Points, in no order, along strands that fork and pass close to each other.
Points whose rows are less than 74.5 apart are linked; no others are. Some points are linked to none.
j697: [ 28 -10 -48  -6 -14  19   3  -6 -32  15  -7   7   4 -21   4 -20 -29  -5
   0   1  14  -9 -17  12 -32   2  14 -10  -7  -6 -11  -3   7   2   8  -9
   3   8   8  12 -20  -4 -27  10  23 -14   2  12 -34 -10  -9   3  10 -10
  -9 -38 -10  15   8   0  27]
j383: [-26   6   8  14 -18  -3 -15   3  27   0   2  -5   6  31  15  -5 -17 -28
  -7 -26 -25 -10  11 -24  -2  34  -6  18   7   9   9  15  -6  26  22  19
   8  21 -33 -32 -17  29 -12 -18   8  -8  17  -8  23  12  -2 -13 -35 -11
 -10  20  -7 -18 -15 -11   9]
j197: [ 16  -5  -8   5   5  -2  -5  -2 -12  -7  -6   4   2 -16 -19   0   0  27
  -5  20  -7   1   3  -2  14 -20  -6 -11 -28   3 -16  18   5  -3 -32 -13
  -5   7  25  -1   9  -6   2  14 -22  15 -11   2  -7 -14 -13   3  -6  28
  -7 -16  -3 -11  11   4  -9]
j185: [  1 -14   7  -3  -1   4  -7 -12  12   3  23  -9 -15   1 -14  21  14  13
   7  30  14  -1  17  -7  -2   5   6  -1 -10  18 -19  16  -9 -28 -11   3
 -22  -1  20   1   8 -12  -4  10  -9   3   3  -1  23 -19  -9   8 -28  14
  -4  -6  -7  -2   3 -12 -15]
j333: [ -4 -13  -5  16  -4  21  -5 -13  10  10   3 -17 -24  17   6   0  -6  -1
 -14   3 -17 -19  17 -13 -16  12  17  12 -14  -7 -27  20  -7   9  -2   9
  -7  17  -7 -24 -11  14 -13   4   3   4  12  -6  12  -4   0   0 -49   2
 -17  -9  -9 -15   4 -30   9]
j573: [  4   0 -17 -24 -26 -31 -27   7  13   4  33 -10  23   6 -12  20  -4   7
  18   7   4  -1  19  -2  -8  26 -15  -6  -4  22   0  30   1 -18  20  19
 -23  -3  -3   9 -19 -24 -21  -6  -4 -26  25  11  27 -10  -4  11 -13  19
   7  -6  -2   5 -22  -6  14]
j663: [ 20  -5 -21  17  16  27   6 -22 -18   8 -32   6 -12 -10   5 -26 -13   0
 -17  -5 -13 -13 -12 -11 -12 -12  14  -3 -14 -21 -23  -3  -5  22 -12 -12
  16  19  16 -20   1  28  -5   7  12  24 -19   0 -30  -3 -14 -10   0  -9
 -25 -20  -5 -16  20  -8  -2]
j232: [-14  -3  -1   1 -24  -1 -25  -4  29  -2  13  -7   6  29   7   1 -12 -17
  -4 -14 -21 -10  18 -24  -9  31  -2  17   2  18   1  20  -8  11  17  25
  -6  16 -26 -22 -18  16 -15 -12  -1 -13  22  -6  23   5  -5 -11 -43  -4
 -12   6  -8  -9 -17 -20   5]
j682: [ 23  -3  -4 -19 -19 -21 -23   5  21  -4  24   8  18  10 -14  25  -4  27
  13  19  -1  15  24  -8   3   4 -20  -8 -15  31 -14  26  13  -8 -11  11
  -4  -9   4  -7   8 -12 -14  10 -23 -11  12   8  17 -14 -13  14  -5  30
  -3 -26  -9  -2   5 -14 -21]
j499: [ 25 -10 -20   6  10  32   8 -23 -12  11 -17  12  -8 -13  -1 -26  -6  -2
  -6  -1   6  -8 -13 -12 -20 -17  24  -3 -13  -8 -31  -7  -5   4 -17 -13
   5  15  21  -5   5  15  -5  17  13  13 -20   9 -29 -10 -20 -11   1  -8
 -24 -22 -12  -9  22 -10  -8]
j366: [-13 -10  11  19  11  18   1  -9 -33   8   4 -21 -26 -22 -19  -4  31  10
 -23  19   2 -26  -2  -7   5  -9  13  -8 -29 -31 -14   8 -21 -25 -17 -23
 -20  11  15  22  -1   2  23   9  18  30 -17  -7  14 -32   8  14 -22  18
   0  -8  -4 -13  -5  -8  26]
j484: [ 26   2 -23  -3  -1  -6 -11  -2 -14  -5   0  12   9 -17 -16  -1 -14  19
  -1  15   1  10   0   2   2 -14  -9 -12 -22   5  -8  19  14   4 -24  -2
   1  -4  17   0   2 -13  -7  14 -15   0  -6  10 -11 -11 -10   3   2  29
  -7 -27  -3  -2  10   1   1]
j677: [ -7  24  17  -7  -5 -42  -9  35  20 -12  -3   2  29  16   1   2 -18  -3
  14 -26   2  22  -4  12  20   9 -17   1  13  10  38 -17  10   7  18   9
  14  -7 -29  -5   1 -19   0 -24  -9 -25  10  13  11  18  10  -2  31  -9
  21  31   7  -7 -19  28   9]
j856: [-22  13  25  -2  -4 -13  -1  21  23  -5   6   7  11  24  15  -2   1 -28
  19 -23  -2  19  -4  -5  10  11   7   4  33  16  27 -16  -5   9  17   8
  11  -3 -27  -2   4   7  -2 -13   6 -14   2  -1   9  25  12 -17   6 -24
  13  32   4   0  -5  12   0]
j954: [-17  -2  39   4   6 -26   2   8  23 -15  10  -8  10  16  -5  27  13  10
  11  -6   1   4  17  -6  27   9  -3  -1  11  18   8   2  -3 -22   3   6
 -15   7  -3   2  12   9  10 -19 -28   2   9  -9  26   0  -5   2  -1   2
  10  26   0 -16  -6   8 -11]
j368: [ -3  -9  26  -1  21  10  32  -9  -4   4  -6   2 -10 -15 -18 -15  33  17
   4  11  22  12 -13   4  17 -17  -1 -13   8 -12   0 -32  -3 -23 -19 -21
 -14 -14  27  23  24  -3  35  17  -6  24 -11  -8 -15  -2   1  -6  28   2
  10  14   8  11   5  14 -23]
j388: [  7  -2 -14 -11 -18 -17 -27   4   7   0  25  -8  10   7  -9  19  -7   5
   7  12  -1  -9  17  -4  -9  18  -8   0  -8  18  -5  35  -1 -12   9  15
 -17   3  -2   4 -19 -14 -21  -6   0 -19  19   7  23 -12   0   8 -31  17
  -1 -10  -3  -3 -13 -12  14]
j836: [-17   8  25   0  -4 -46 -14  17  -3 -17   6 -26  10  -8 -13  31  13  20
  -4   3   4 -13   0   0  21   6 -13  -9   5   2  14  14  -3 -39   6  -2
 -20  -6  10  15  -2 -24  16 -23 -11  -5  14  -7  44 -24  -2  28   0   3
  22  17   3 -16 -26   7  25]
j878: [  5 -11 -30  -8 -29  10 -19  -8   4  15  20  -3   1  10  10  -4 -23  -9
   2  -4 -13 -14   8  -2 -31  38   3   5 -12   1 -11  27  -6   8  16  17
 -10   5 -11 -11 -34   2 -37   1  13 -22  21   7   5   0  11  -4 -37   0
 -10 -21 -11   4  -6 -20  22]
j810: [ -9 -13   1   3   3  25   1 -18  28  11  14   7 -23  27  10   0   5 -12
  11   2  -6  -1  13  -8 -21   8  24  17  -4   3 -18  -5 -15   6   1  17
  -7   6  -2 -16   3  20  -5   4  -1   0  13  -2  -2   1  -2 -13 -27 -15
 -17  -1  -9   7  12 -26 -37]
j662: [ 21  -6 -27 -10  -2  19   0 -13  -2   5   3  16  -4   0  12 -10 -20 -12
   0  -2  -1   6  -7   1 -28   3  17  -3   4   6 -14   3   3  13  -6  10
   6   2   8  -4   1  11 -17  12   5  -3  -2   8 -20   1  -4  -9  -2  -6
 -19 -27  -8   5  16 -14  -8]
j29: [  2 -12 -11   2  -7  21  -8 -14  14  11  14  -9 -22   7  -1   5   1  -2
  -4  12  -6 -13  13  -8 -19  12  18   8 -13   1 -20  20 -12  -2  -3  13
 -13   7   2 -10 -13   3 -14   7   2  -3  11  -3  12  -7  -3  -2 -46   2
 -17 -14  -9  -6   4 -25   1]
j944: [-24   4  13  -4  -6   8   7   7  24   0   8   9   0  21  19  -7   4 -33
  19 -19   3  12  -6  -4  -7  13  15   8  35  15  17 -17 -11  11  19  12
   8  -5 -23  -2   2  12  -4  -1  17 -11   5  -7   2  23   9 -19  -1 -29
   8  27   4   9  -2   1  -8]
j82: [  3  10 -23  18  13  21  -9 -11 -40 -14 -49  -5  -7 -19   9 -18 -21  -3
 -40 -10 -25 -18  -7  -1   6 -15 -14  11 -20 -30  -5   4   7  27  -7 -24
  34  17   3 -16 -14  26   1  -3   8  29 -29  -3 -26   2   3  -2   8   1
 -17 -15   7 -12  12   9  19]
j719: [ -1  12  27   0  19 -11  11  13  -3 -14 -21  21  13   5  10   2  -3   5
  -1  -9  -3  17  -1  10  30 -16 -13   0  18   6  26 -21   6  18  -4  -7
  30 -11 -15 -12  12   8   9 -12 -19   6  -9  -4 -16  25   7  -9  30  -1
  16  12  10   2  16  26 -22]
j7: [ -6   9  22   4  10 -18   3   6   0 -11  -6  -1   5  -5  -7   9   6  13
   2   4   4   6   0   2  22  -9 -12  -4   2   3  18   4   5 -12 -10  -4
  -2 -13   6  11   7 -11   9 -13 -14  -2  -3  -7   9   5   0   3   7   5
  15  12   6  -3  -1  12  -2]
j941: [ -4  -9 -10  19  -5  34  15 -26   4  23  -8   0 -34  17  21 -24 -15 -15
 -12 -12 -15 -19   1 -10 -32  15  24  14   2 -20 -23  -5  -3  19   7  15
   0  10  -7 -29  -5  34 -14   5  23   5  10   0  -3   5  -1  -2 -30 -23
 -19  -5  -2  -7  13 -30   1]
j127: [  2  18  40   0  10 -33   7  22  13 -15 -16  17  22   9   7  10  -5  14
   6 -17   0  25   3  16  39  -7 -15  -1  15   3  32 -27   9  11  -3 -11
  34 -14 -21 -17  15   1   7 -17 -29  -1  -3   0  -2  29   5  -4  43  -2
  21  23   6   0   5  34 -25]
j694: [  0   7 -11   4  -1  -9  -5   1 -28  -7  -6  -9   1 -25 -15  -3   0  17
  -9  11   7  -4 -13   6  12 -17 -13  -3 -22 -16   4   8   9 -13 -14 -16
  -6 -13  16  18  -9 -32  14   1  -3   2  -9  -1   2 -15  -1  17   5  19
   8  -2   6   6  -8  16  19]
j439: [  0   1  10   1   9   3  14  -3  -6  -1  -4   3  -5 -10  -4  -5  10   4
   5   6  11   7 -12   2   4 -15   5  -8   7  -1   8  -4   5  -8 -13  -5
  -5 -14  15  14   9 -11  12   3  -1   4  -9  -2  -6   4   3   1   8   0
   9   7   7   8   3   4  -5]
j481: [ -3  18   8  -3  -5 -40  -6  18   4  -9  -5 -11  25  -9 -10  16  -8  13
   8  -4   6   5  -1  16  16   2 -24   0  -3  -1  24   3  13 -10  12   5
  -3 -16  -9  12  -6 -43   6 -18  -7 -25  13   2  16   0   3  22  22   9
  23  12   6  -1 -26  17  19]
j413: [  0  16   4   2   6 -16  -9  14   1 -15  -4   4  15   4   4   5 -12  -1
  -1  -3  -7   3   6   3  12  -2 -14  -1   2   9  24  14  12  10   0   4
  12  -2 -10  -3  -5  -9  -2 -13 -12 -13   2  -2   5   9   4  -2   3   9
   8   3   6  -5  -1   9   5]
j212: [ -9 -10  -1   2   1  34  25 -17   5  13  -2   5 -29   6  18 -17  11 -29
   4  -8   5  -9  -9   0 -29   7  31   5  24  -9  -9 -22 -12   5   7   6
  -2   1  -3   4   9  25  -3   5  27   1  -5  -2 -13  13   5  -9  -5 -37
  -1   1   1  12   6 -15   2]
j517: [ -5  -5  17  -1  16  13  17  -4  18   1   8  24  -1  20  19  -1   6 -13
  14   0  -3  15   4   3   3  -2   9   4  17  16   0 -13  -6  10   2   9
  13   0  -3  -8  19  22   7   3 -11   2  -1  -4 -11  20   4 -17   9 -11
   0  12  -1   8  18  -6 -44]
j198: [-26   8  13  21  -8  -9 -15   8  20  -6 -11 -13  12  30  13   2 -11 -17
 -14 -25 -27 -13  16 -20  16  23  -6  11   7   5  11  18  -6  25  10  11
   9  29 -33 -31 -14  34  -4 -26   0   1  14 -14  23  10   0  -7 -33  -7
  -5  22  -4 -28 -13  -8  17]
j2: [ -7  -8 -18  -8 -30   7 -28  -5  20   7  22  -7   2  23   8   0 -14 -13
   1 -10 -19 -11  16 -14 -24  40   0  15 -10  11  -3  24  -9  11  18  22
  -8   6 -23 -18 -30  10 -28  -4   4 -18  29  -1  17   0  -1  -9 -46   0
 -16  -9  -8   1 -14 -23  13]
j699: [  0  -8  25   1  24   8  30  -7   7  -1  -4  20   1  12   8   0  14  -1
  16   1   5  17   5   4  10 -12   8  -6  16  10   0 -19  -6   4  -7   0
   5  -3   4  -4  25  21  21   8 -19  13  -6  -5 -20  19   3 -14  19  -2
   2  16   3   2  19   5 -47]
j112: [ 15   1  12 -24 -26 -34  -9  10  34  -4  26  -2  30   0 -20  27   1  26
  22   7  11  22  10   6   0  13 -23  -4   1  22   2  12  11 -21   4  18
 -19 -20   4   4   8 -31  -9   1 -16 -21  26   8  30 -11 -13  19  16  18
   6  -9  -2   3 -12  -5 -19]
j248: [ 23  -2   6 -20 -18 -32 -13   9  34  -6  25   9  31   7 -13  27  -2  29
  16  12   0  17  23  -4   7   6 -27  -8 -10  30  -9  19  18 -11  -6  12
 -10 -15   2  -6  15 -13  -7   0 -26 -13  18   5  23  -8 -15  16  17  27
   4 -18  -7   0   1  -9 -29]
j341: [ -5  -8  -4  16  11  20  -3  -7 -30   5  -6 -14 -16 -24 -11 -10  16   9
 -18  12  -4 -25  -8  -5   5 -12   9  -7 -28 -29 -15   8  -9 -12 -20 -23
 -12  10  19  19  -6   2  14   5  12  25 -24  -1   0 -24   3   4 -17  12
  -4  -9  -3  -8   3  -4  24]
j673: [  8  15  -7 -18 -14 -22 -12  17  19   3  23  25  35  22  21  -4 -26 -18
  19 -17  -8  24   1   1  -5  14 -21   0  21  26  20   2  14  28  19  22
  23  -7 -27 -18  -2  -1 -13   0  -1 -21  11  14  -3  10   8  -8  25   4
   2   2  -5   7   0   6 -13]
j171: [-20  -3  21  12   9  -2   2  -4 -32   8  10 -25 -17 -25 -15   2  32   7
 -12  19  13 -19 -13  -3   1  -8   8 -11  -5 -19  10   5 -18 -40   0 -17
 -18 -10  15  38  -1 -20  29   0  19  21  -6 -13  23 -20  10  16  -4  15
  18  10   4   2 -18   4  21]
j304: [  0  12 -27  11   2  23  -3  -6 -49 -14 -50  -9  -9 -21  12 -17 -14 -14
 -39 -14 -15 -18 -17   7  -2 -17 -14  10 -11 -35   0  -9  11  22   3 -29
  40   7  -1  -5 -12  22   3  -4  23  19 -40  -4 -30   6   6   3  21  -8
 -12 -13   9  -3   6  15  34]
j645: [-10 -14  18  -1  25  21  32 -10  -4  17   0  -4 -23 -10  -7 -13  37  -5
   6   9  27   3  -9   0  -3  -9  17  -9  17 -14  -2 -32  -8 -24 -11 -18
 -20  -5  23  32  23   5  34  17  12  22 -15  -4 -15  -4   5  -6  18 -15
   6  14   8  14   1   2 -11]
j997: [  6  17   4  -9  19  -5  15  13 -18 -16 -33  23   6  -8   8  -2  -4   3
 -13  -7   1  18 -16  15  26 -25 -16   5  12  -4  20 -37  12  25  -7 -19
  40 -15  -7 -17   9   5  11   2 -13  10 -22  -2 -33  27   7  -4  46  -8
   7   5  14  10  12  35 -17]
j762: [-17   1  29  -5  -9 -47 -11  17  20 -22  12 -16  20   6 -14  35  13  14
   4  -3  -1   1  11  -5  23  11 -13  -8   9  18   9   9   2 -33   8  14
 -29   5   6   4   4  -7   7 -22 -26  -6  17   0  46 -16  -6  17  -4  -4
  15  22   1 -15 -20   9  10]
j140: [ 17 -17 -13   0   6  27   6 -25   5  16   5   3 -20 -13 -12  -8   2   1
   4  13  13  -1  -1  -8 -24 -14  28  -4 -16   1 -34  -8 -11  -8 -19  -4
 -14  10  28  -1  12   6  -3  26   4  14 -17  12 -19 -19 -15 -13 -11   2
 -24 -19 -16  -6  23 -15 -24]
j901: [-17 -15  15   5  17  28  29 -10   0  20   6  -8 -33  -1   4  -7  38 -19
   9   4  21  -3  -7  -1 -20   1  27  -4  19 -17  -4 -27 -15 -17   4  -9
 -19  -4   9  26  17  11  25  13  22  15 -12 -10  -7   2  10  -8   6 -23
   4   9   6  12  -2  -8  -4]
j582: [  7   8 -16  -9  -5 -17   2  16  -3   8  10   1  20  -2   8   1 -17  -5
  17  -5   7  11  -7  18  -8   5 -13  -4  13   8  19   1  12   8  22  15
  -1  -9 -17  14 -15 -33 -13  -6   8 -32  20   8  -3  11  13   5  14  -1
  18   5   6  16 -19  11  16]
j452: [  7  -1   8 -12 -15 -25  -5   7  15   0  19 -11  16  -9 -22  23   8  20
  16  16  16   6   4   3   1   7 -13 -10  -2  14   2  17   3 -31  -1   7
 -22 -15  17  10   3 -35  -4   4  -7 -13  20   0  27 -16  -7  22  -1  20
   8  -1   1   0 -14   2  -1]
j995: [ 16  -6 -34 -10 -20 -24 -19  11  -9  16  26  -9  25  -5  -6  10 -14  15
  15  12  11  -7  10   9  -3  17 -23 -15 -16   9  -4  35   6 -12  29  17
 -25   2   0  12 -31 -39 -28  -2   2 -28  27  16  11  -8   2  25  -1  24
  15 -14  -2  14 -27  -4  26]
j885: [ -2  13 -22  -2   1  15  10   8 -46 -16 -47 -13 -13 -28  14 -13   0 -19
 -39 -18  -4 -14 -23  14   5 -22 -12   8   5 -29   4 -29  10  21  10 -34
  39   3 -10   8  -4  16  11  -1  25  16 -44   0 -34  10   9   0  37 -13
  -8  -4  11   6   4  23  36]
j313: [ 10  -4 -27  -5 -18   1 -18  -1  -1   7  19  -4   4   4   1   5 -17  -5
   3   2  -2 -10   9   2 -20  23  -1  -2 -12   5  -7  32   0   1   6  11
  -9   1  -1   3 -22 -13 -25   1   2 -21  14   5   4  -4   7   4 -28  13
  -4 -21  -4   2  -6 -12  21]
j289: [  0  12 -20  -6   7   4  11  10 -37 -16 -37  -2  -6 -21   7 -15   0 -13
 -25 -13   4  -2 -24  15   8 -28  -9   4  10 -21  11 -34  13  23   4 -24
  34  -8 -10   6   2   1  13   0  14   6 -32   3 -38  12   4  -1  38 -17
   2  -3  13  16   6  25  25]
j659: [-15  -1  29  11   9 -16  -7   6  15 -17   5 -11   4  14  -3  24  14   4
   4   0  -7 -10  23 -10  23   7   1   2   3  12   6  15  -7 -16   3   0
 -11  18  -4   3   2  12   8 -22 -17   4   8 -13  27  -3  -4   2 -19   3
   5  21  -2 -21  -8  -6   1]
j647: [  1 -19  -4   5  11  24  14 -21  15  15   6   3 -23   9  -1   3   9  -2
   6  12   4   1  12  -6 -15  -5  27   6 -16   1 -30  -8 -15   0 -14   3
  -9   9  18  -9  13  14   1  17  -7  13  -1   4 -14  -8  -8 -13 -19   0
 -21 -13 -11  -3  23 -22 -39]
j757: [  6  11 -11 -14 -11 -19  -6  19  11   1  14  12  31  11  15  -4 -23 -15
  21 -13  -3  17   2  10  -5  13 -19  -1  19  21  21   4  12  19  25  18
  13  -6 -27  -5 -10 -14 -14  -3   5 -29  14  11  -2  14  10  -5  15   2
   8   2   3  10 -10   8   2]
j565: [-16  -2  14  -5   2  13   8  -4  29   0  11  19  -3  27  19  -2   2 -26
  17 -12  -3  14   2  -5  -5   7  15  10  26  18   3 -14 -11  11  11  16
  11  -4 -14  -9  10  18  -1   2   2  -7   3  -6  -1  21   5 -18  -2 -17
   0  19  -2  11   9  -7 -33]
j310: [ -1 -12 -12   1  -8  37  19 -19   2  20  -3  10 -28   8  22 -22  -7 -25
   2 -14  -2 -13 -10   0 -35  10  31  11  19 -12 -19 -16 -11   8  10  11
   5   6  -5  -9   1  28 -18   4  27  -4   0  -2 -14   9   2  -7 -12 -39
  -9 -11  -2  11   6 -20   5]
j345: [ 11   0   3  -9  10   7  27  -5 -10   2  -6   8  -3 -20 -11 -17  15   5
   2   2  22  17 -26   7  -1 -26   3 -10  12  -7   3 -32   7  -7 -21 -14
  -7 -18  20  21  21 -12  15  14   1  10 -14   1 -22  -1  -4  -4  29  -8
   4   2  11  21   7  10 -11]
j208: [ 18   9 -29  -3  -5  -9  -6   3 -31 -12 -15  -1   6 -33 -25  -6 -11  26
 -14  10   3   1 -14  18  16 -28 -25   3 -31 -20  -4   6  21  -1 -18 -21
  -4 -12  19  14  -7 -39   9  11 -12   3 -17   9 -10 -18 -10  19  23  28
   2  -8   1   6  -5  23  14]
j909: [ 13  -6 -15  13   9  17  -6 -10 -22   2  -8  -7 -10 -28 -17 -10   5  16
 -13  14  -3 -13  -7  -7   8 -20   6  -9 -32 -17 -25   7  -7  -9 -31 -22
 -10  14  28   5  -1  -3   4  13  -3  24 -25   4 -12 -24 -10  -1 -13  16
 -14 -16  -6 -13  11   0   8]
j492: [-16   5  12   5   4  -6  -2   2 -28   2   3 -18  -6 -23 -10   3  16   6
  -7  14  10 -13 -16   1   2  -9   1  -7  -4 -19  15   2  -4 -23  -4 -14
 -10 -17   8  36  -6 -26  19  -6  12   7  -8 -10  10 -10  12  12   1   3
  18   5  10   6 -14   8  27]
j722: [  4  -4 -28  -3  -9 -12  -6  12 -16  18  11 -15  18 -14   5   3 -17   6
  13   8  10  -4  -6  20 -10  10 -14 -13  -5   3  12  16  13  -5  29   8
 -17   0  -8  25 -34 -40 -15  -4  10 -30  24   5  -2   0  11  17   4   6
  19  -4   1  21 -27   9  34]
j825: [  9  -3  14  -8  24  12  34  -2  -5  -6 -11  24  -3  -3   7 -13  15  -4
   9  -2   9  17 -13   6   7 -24   9  -8  20   4   2 -36  -2   9 -14  -6
  15  -6   6   0  26  17  17  10  -7  13 -13  -3 -34  22  -1 -17  37 -17
   3   7   9  15  21   9 -31]
j754: [ 11   0 -18  20  21  30   1 -20 -33  -2 -44  -3 -13 -11   4 -23  -6   6
 -31  -9 -22 -21  -9  -8   5 -17   1   3 -19 -31 -14  -6  -2  21 -13 -22
  22  21  11 -13  -4  32   6   3  10  32 -27  -3 -32  -2  -8  -8   4  -8
 -19 -12   2 -14  16   0   7]
j696: [-22  10  20  17   5 -16 -18  13   6 -18 -15 -14  14  20  10  12 -10  -6
 -18 -16 -27 -17  21 -10  31  13 -12   6   0   3  17  22  -6  19   6  -1
   7  28 -27 -21 -13  27   0 -36 -12   5   4 -17  22   5   3  -5 -22   1
   3  22  -3 -31  -8  -2  21]
j444: [ -4  -7  -4   0   2  30   4 -18  24  11  12  23 -16  29  22  -5  -6 -18
   9  -2 -13   6   2 -10 -25   7  22  17   6   3 -19 -12  -8  23   8  20
  14   5  -9 -25   9  31  -8   9  -2  -1  13  -3 -11   3  -2 -18 -11 -18
 -24  -3 -10  13  22 -26 -45]
j777: [-18  20  16  -3  -2 -26 -10  31   9  -6  -1   0  20  14  10  -1  -7 -18
  13 -23   3  17  -7   5  16  10  -4   0  29   9  35 -14   2  11  19   6
  19  -5 -34   0  -4  -9   0 -22   5 -20   5   2   6  21  16  -8  13 -20
  20  31  10   0 -11  24  14]
j626: [ -1  13  -3 -10  13   2  21  18 -30 -18 -44   9  -7 -16  12  -6   7  -8
 -26 -11   6   6 -24  16  27 -27 -14   9  19 -17  20 -47  10  23  -1 -27
  43 -11 -14   0   8   8  19   5   5  14 -31  -1 -35  24   9  -7  48 -16
   3   7  17  14   6  34   3]
j658: [ 17  -1   0 -12   8   8  26  -5  -1  -4  -5  28  10  -6   5 -16   5  -3
   9  -2   9  24 -20   4  -5 -25   7  -9  18   6  -1 -30  14  11 -17  -1
  11 -14  11   3  30   3   9  17  -4   6 -11   4 -27  11  -8  -8  39 -11
  -2  -5   3  22  18   5 -30]
j497: [ -7 -17   1  -2  -3  17 -11 -19  22  10  28 -13 -27  10 -11  14  15   3
   9  26   7  -4  18  -7 -17   8  21  12 -12  10 -21   9 -20 -18  -4  12
 -24   1  14  -4   0  -4  -7   9  -4   0   8   1  17 -16  -5  -2 -38  -1
 -11  -9  -9   0   0 -23 -19]
j943: [-21 -11  14   3   2  33  25 -18   7  23   9  -6 -37   4  12  -6  30 -29
   8  -2  13 -11  -4  -3 -29   9  31   8  24 -19  -6 -22 -19 -13  15  -2
 -19  -3   1  18   9  17   9   7  33   9  -4  -5  -2   7  12  -7  -9 -34
   7  10   1  11  -2 -14   1]
j145: [ 33  11 -42  -5  -4  -5 -10  -4 -27 -10 -14   9  10 -37 -25 -15 -19  21
  -8   7   0   7 -15  17   6 -31 -20   3 -30 -19 -14  -1  24   5 -19 -18
   0  -7  21   7  -7 -31   2  18  -6   5 -15  16 -24 -17 -15  11  32  27
  -5 -19  -2   7   5  22  10]
j875: [-18  -9  21  16  14  10   3  -5 -28  11  11 -21 -25 -21 -14   0  39   4
 -16  20   8 -26  -5  -7  -1  -3  16  -9 -15 -24   0   4 -23 -38  -3 -20
 -21   2  15  31   1  -5  27   5  24  28  -7 -10  23 -26  14  13 -14  13
   9   3  -1 -11 -12  -4  21]
j154: [  0  23  34  -7  -2 -48  -5  37  26 -14  -9  11  31  11  -1  11 -13  11
   9 -24   3  32  -3  16  30   1 -22   2  11   5  38 -25  18  10   9   2
  22 -10 -29 -11   9 -15   5 -25 -19 -17   7   8  10  20   8   2  43  -4
  22  25   5  -6 -11  32  -8]
j451: [ 23  -4 -19 -13 -15 -10 -15   3   1   1  20   4   7  -9 -19  15  -6  26
   6  24   5   7  14  -2  -3  -1 -13 -13 -21  17 -16  28   7  -8 -18   7
 -11  -3  16  -1   3 -20 -15  19 -14 -10   6  11  10 -20 -11  12  -9  32
  -7 -29  -6  -2   6 -10  -6]
j629: [  7  -5  13  -6  -6 -12   0  -2  14   2  18  -5   1  -5 -18  15  13  18
  13  20  17  10   4   3   2   0  -2  -6   0  16  -1  11   2 -32 -10   6
 -20 -17  23  12  14 -23  -2   6  -9  -1   9  -1  20  -9  -8  10  -4  16
   5   1   2   2  -5   1 -15]
j691: [ -7   6  11  14   9 -12 -14   8   3 -17  -4  -5   7  13  -1  11  -1   5
  -5  -2 -14 -11  20  -7  21   3  -8   1  -4  10   9  28   0   6  -1   0
   2  15  -7  -6  -4   9  -1 -24 -15   0   5 -10  18   1   1  -1 -20   8
   2   8   1 -18  -2  -3   9]
j26: [-10  -9  -5  22   0  28   8 -19  10  17  -5  -1 -26  26  16 -11 -12  -6
 -14  -8 -24 -14  12  -9 -17  13  19  15  -3 -15 -23   9  -4  25   9  16
   3  16  -8 -41  -4  35  -9   7   7   6  17  -8   0   7  -2  -6 -40  -9
 -23  -4  -6 -12  17 -33  -7]

A fork is a point with three links, a tip a point with one. Leave the first point through the second and follow the links. Name the first fork or tip that comes.
j565; j517 | j345
j995; j722 | j673
j722; j995 | j691
j754; j663 | j444
j171; j492 | j145

A fork is a point with three links. Follow the links from the first point to the second and name the forks in between, in order.
j825; j333 | j345
j995; j413 | j691
j696; j310 | j691 > j345
j517; j954 | j345 > j691

Name the points in between on the shortest way along the links from the first point to the second, in order.
j171; j145 | j492 > j694 > j208
j944; j659 | j565 > j517 > j699 > j825 > j658 > j345 > j439 > j7 > j413 > j691
j26; j368 | j941 > j310 > j212 > j943 > j901 > j645
j997; j856 | j719 > j127 > j154 > j677 > j777
j388; j232 | j313 > j878 > j2
